Each row is a point on a landscape with many peaks, with its height.
A climber steps from a point to whichever of its 2 nearest points has the largest rise for the distance, and stops where none of them is higher. Distance is the straight distance between rows; heights are no part of it.
(261): [137 105 109 108 125 144 108 124  64 137 125 103 135 109 162 130 136 163
  64 154 112 103 120  69 105 155]  (h 33.2)
(255): [179  98 180 112 127 153 123 111 148 156 158  94 106  70 132 118 147 156
  39 172  81 134 165 114  50 137]  (h 9.7)
(716): [ 73 101 102 116 102 117 115 116  90 118  87 126 171 129 147 119 123 146
 167 134 138 141 125  76 145 137]  (h 34.4)
(485): [168 194 100 143 169 162 160 161 114 177 186 125 126 159 134 138 113 116
  76 126 122 119  96 197 142 119]  (h 51.2)
(462): [110 111 127 155  93 110  96 101 130  96 109 157 125 119 126 114 163 108
 136 130 121 139 112 124 137 153]  (h 21.5)
(234): [150 194 117 124 126 128 190 159  89 171 154 148 159 150 146 102 148 143
 123 132 173 150 102 127 132 141]  (h 50.1)
(175): [143 162 135 113 108 109 171 157 135 144 127 148 160 172 124 107 151 139
 181  66 191 162 107 128 164 126]  (h 23.9)
(557): [107 140 106  76 142 115 163 135 100 131 102 139 155 120 182 135 107 179
 143 147 101 119 196  75 132 116]  (h 16.8)
(395): [135 125  82 114 135 128 128 124 101 132 116 132 155 172 149 133 129 138
  81  73  73 118 135 145 160 122]  (h 35.5)
(27): [ 96 166 126 141  73  88 149 142 120 111 131 182 166 162 162  81 167 144
 165 107 162 164 133  95 169 163]  (h 27.1)
(619): [ 67  73  74 126 164 144  47 116 124 116 124  68  99 137 140 173  46 124
 143 143 101  71 109 145 163  85]  (h 40.8)
(546): [180 124 162  85 145 147 144 127 136 173 138 102 106  66 155 131 127 174
  80 179  98 118 190  96  49 115]  (h 7.7)
(212): [162 215  90 130 146 126 201 166 105 190 168 127 157 163 140 121 102 125
 142 110 188 121  89 172 139 114]  (h 52.0)
(366): [128 147 111 146 134 114 121 140 195 102 137 168  99 164 131 126 139  96
 142  93  84 133 145 190 197 113]  (h 45.9)
(126): [126 135 138 152 114 108 130 136 170  93 171 161 111 137 146 108 158 113
  84 139  53 140 165 156 171 149]  (h 12.0)
(751): [121 128 102 157 152 149  98 141 126 106 162 114 102  90 149 123 116 110
  67 194  98 104 109 109 139 173]  (h 1.2)
(199): [ 93  63 111 144 164 156  35 108 126 112 125  62  83  92 117 173  56 123
 142 158 139  75  97 134 131  97]  (h 38.4)
(821): [177 165 138 134 160 158 153 148 117 157 151 104 116 149  87 154  96 109
 112 118 189 110  83 154  77 125]  (h 44.9)
(433): [118 113 112 128 147 130 110 112 138 127 101 110 119 175  97 182  74 107
 170  72 133 112 119 171 121  80]  (h 39.7)
(561): [102 140 114 101 142 118 153 142 132 132  98 128 150 130 130 130 103 125
 205 130 175 144 129 102 137 118]  (h 41.7)
(179): [188 203 123 128 160 128 187 156 140 176 156 142 117 167 115 139 125 125
 139  87 163 130 116 186 126  97]  (h 53.7)
(67): [128  98  97  82 117 146 120 123  57 144  99  92 167 155 155 136 121 168
  91 102 114 105 124  77 127 133]  (h 36.4)
(172): [137  99 146 100  99 118 136 110  96 130  95 130 157 135 130 124 169 155
 115 101 109 157 148  88 114 134]  (h 28.6)
(798): [ 72 140  82 127 154 100 121 113 154 114  94 159 115 111 163 137  94 120
 191 158  92 113 170 134 155 101]  (h 45.3)
(484): [123 135 175 159  89  77 125  99 136  89 184 163 115  90 140  99 172 126
  95 173  83 133 170 109 102 176]  (h 20.4)
(89): [133 140 111 106 166 119 138 124 153 135  99 132 108 113 136 153 104 123
 167 134 110 115 165 127 120  97]  (h 51.8)
(840): [146 125 127 115 127 133 137 127 109 136 102 111 145 160  98 146 121 120
 143  80 164 130  96 125 111 121]  (h 41.6)
(118): [113 110 138 110 124 130 138 126 110 138 101  90 151 184  87 183  69 122
 188  61 188 128 107 136 104  88]  (h 39.2)
(9): [153 151 159 122 114 121 154 140 163 128 109 158 119 167  86 128 148 125
 196  53 200 138 110 152 138 100]  (h 22.6)
(580): [147 153 119 149 148 151 137 161 154 126 174 133 110 150 133 119 140 107
  65 141  73 141 133 175 175 141]  (h 7.9)
(746): [144 123 173 143  73 100 129 112 125 105 126 167 131 124 114  98 205 133
 113 114 139 155 124 107 117 161]  (h 17.4)
(458): [148 164 171 116 114 114 180 149 116 140 146 156 140 112 127 102 177 149
 134 162 167 168 139  86 103 154]  (h 13.6)
(68): [147 123 121  63 132 139 155 131  84 157 110 116 149 124 179 140 127 197
  85 135  85 113 197  78 105 112]  (h 18.9)
(615): [128  72 189 150  84 116  91  81 178  90 111 158 107 106  91 114 186 120
 123  97 102 145 138 157 127 119]  (h 24.7)
(466): [114 142  94 157 153 168 121 176 137 104 178 101 109 134 149 113 107 108
  55 185  71 118 121 140 190 159]  (h 4.3)
(521): [110 169  55 148 127 109 131 139 134 129 130 140 148 171 153 115  91  93
 137  93 134 101  95 167 171 134]  (h 45.8)
(231): [ 93  92  91 136 164 166  79 151 154  98 136  61 106 162 123 164  57 104
 116 124  73 101 124 156 193 101]  (h 47.8)
(637): [141 130 122 120 131 143 135 141  95 141 125  88 139 137  97 145  93 109
 135 123 201 108  70 108  90 144]  (h 43.5)
(107): [181 169 147 129 164 177 150 148 130 184 173 121 110 143 114 139 151 127
  54 131 103 137 127 186 107 112]  (h 51.3)
(422): [110 114 156 148 111 107 116 109 116  97 114 138 125  51 130 114 142 133
 162 187 160 149 135  68  98 162]  (h 40.4)
(339): [136 110 174 137 137 131 124 105 161 108  90 139 105  64  93 126 134 119
 184 148 174 134 134 120  88 117]  (h 49.0)
(177): [168 166 125 113 164 123 163 140 150 150 122 142 112 142 122 138 129 123
 140 107 128 127 147 153 118 104]  (h 57.7)
(344): [163 134 194 152 104 139 141 152 205 113 189 148  86 134 101  96 190 115
  65 127  85 153 142 180 155 135]  (h 50.0)
(32): [116 176 119 110 113 108 186 174 127 144 153 162 193 167 165  85 144 157
 173  94 187 177 123 104 183 144]  (h 25.2)
(181): [113 139 134 159 133  97 118 120 151  89 158 157 101  70 154 117 131 113
 113 197  85 124 165 113 121 163]  (h 25.9)
(316): [168 136 144 126 133 155 142 133 111 165 163 131 125 131 135 121 169 140
  37 146  77 138 137 146 108 137]  (h 59.0)
(690): [130 119 114 126  85 119 130 119  77 125 107 137 172 161 129 106 166 132
 106  89 136 147  91 101 138 162]  (h 24.4)
(343): [ 80  93  96 160 110 119  79  94 138 105  95 149 125 131 121 123 122 101
 171 136 118 125 101 154 152 120]  (h 24.8)
(567): [127 137 139 140 121 108 119 118 195 109 105 180  90 142 109 130 152 108
 187  88 134 127 138 177 158  95]  (h 37.6)
(554): [103  78 133 156 140 133  73  93 158 104 101 131  96  73 105 137 109 111
 166 161 114 125 131 152 129 110]  (h 28.0)
(103): [132 103  86 108 120 138 112 119  73 145 112  88 160 183 130 150 103 126
  91  63 116 101  90 127 133 127]  (h 38.8)
(18): [105 106 119 154 149 123  84 109 144 100 122 125  94  43 142 134 106 117
 136 193 107 112 141 106 123 141]  (h 32.4)
(428): [178 143 192 141 143 181 150 152 181 155 186 116  94 124  89 111 171 122
  45 147  95 152 136 193 114 119]  (h 45.0)
(492): [149 108 154  90 115 104 151 106 120 138 116 131 139 109 153 126 153 166
  99 129  74 138 194  95  92 123]  (h 23.0)
(419): [ 86 141  76  96 149 118 143 147 111 148 102  94 153 152 146 151  50 124
 189 115 166  94 119 113 136 101]  (h 39.8)
(538): [119  93 123 138 163 146  69 108 125 117 111  86  84  46 122 151  82 129
 145 179 157  93 110  97 102 125]  (h 36.3)
(807): [ 48 109  70 114 120 110 100 135  96 146 111  69 150 146 138 144  42 112
 181 133 184  65  85 113 132 107]  (h 38.5)
(19): [ 94  78 136 136 125 139  98  98 121 123  79 112 130 118  84 150  96 123
 212 131 173 126 107 134 110  89]  (h 61.3)
(10): [144 102 163 141 124 137 106 106 173 104 102 146 105 130  77 133 157 107
 146  82 139 129 121 168 117 107]  (h 32.2)
(7): [131  90 186 126 144 149 124 100 156 113  79 121 115 104  70 148 116 128
 208 106 185 133 140 143  82  78]  (h 55.1)
(505): [171  61 186 130 125 159  84  94 154 125 122  86 108  63 101 123 144 139
  62 130  98 135 149 122  71 136]  (h 12.5)
(295): [ 54  90  75 100 113 124  96 116  79 136  89  92 158 132 156 130  84 149
 165 143 147  91 105  83 145 117]  (h 36.9)
(369): [183 160 152 134 133 159 156 140 102 164 147 129 128 142  93 124 159 125
  92 123 174 138  83 144  90 141]  (h 46.6)
(223): [125 162 137  91 139 114 189 157 108 144 133 148 159 123 162 113 143 165
 150 155 141 157 171  79 126 142]  (h 15.0)
(246): [103 128 141 127 131 113 136 124 143 110  95 142 126  76 126 121 125 125
 213 175 174 151 136  90 117 129]  (h 44.6)
(307): [161 133 118 134 138 157 126 135  98 147 144 118 127 136 119 131 139 119
  62 133 119 120  93 128 110 152]  (h 50.5)
(805): [124 116 138 130 109 116 129 116  81 116 124 127 139  88 144 116 153 149
 103 171 127 136 135  59  98 171]  (h 35.2)
(239): [144 164  75 139 157 138 140 155 120 149 156 110 131 172 134 143  77  99
 100  99 129  96  88 169 147 129]  (h 48.9)
(25): [130  58 165 142  99 124  81  78 142 101 118 125 121  83 110 120 159 127
  89 128  71 146 147 124 114 140]  (h 17.2)
(125): [155 157 178 145  91 108 156 123 111 134 168 169 124 119 127  98 206 142
  80 153 132 151 132 117  97 165]  (h 14.4)
(158): [133 125 177 104 105 124 158 152 125 124 126 143 165 126 112 104 176 143
 164 128 192 187 114  76 125 158]  (h 12.1)
(768): [ 64 129 128 144  77  84 123 112 108  90 110 171 161 130 157  97 159 141
 175 147 131 157 152  83 146 157]  (h 30.4)
(451): [115 120  94 139 157 144 105 141 170 102 131 113 113 157 124 145  95  94
 124 111  71 123 136 173 187 112]  (h 62.1)
(722): [128 148 163 159  76  77 129 121 145  92 187 189 112 139 147  93 195 128
  86 133  72 130 164 139 142 169]  (h 16.5)
(62): [ 91 135  68 143 138 115 105 125 145 123 114 122 132 182 126 157  63  84
 174  83 125  97 105 186 162  95]  (h 42.4)

For each start below, name the point where the climber stops.
(255): (451)
(32): (19)
(805): (19)
(458): (172)

Write out the way that a climber takes from each point below.
(118): (840) (637) (821) (369) (307) (316)
(419): (561) (246) (339) (7) (19)
(175): (32) (27) (768) (716) (295) (807) (419) (561) (246) (339) (7) (19)
(433): (62) (521) (239) (485) (107) (316)
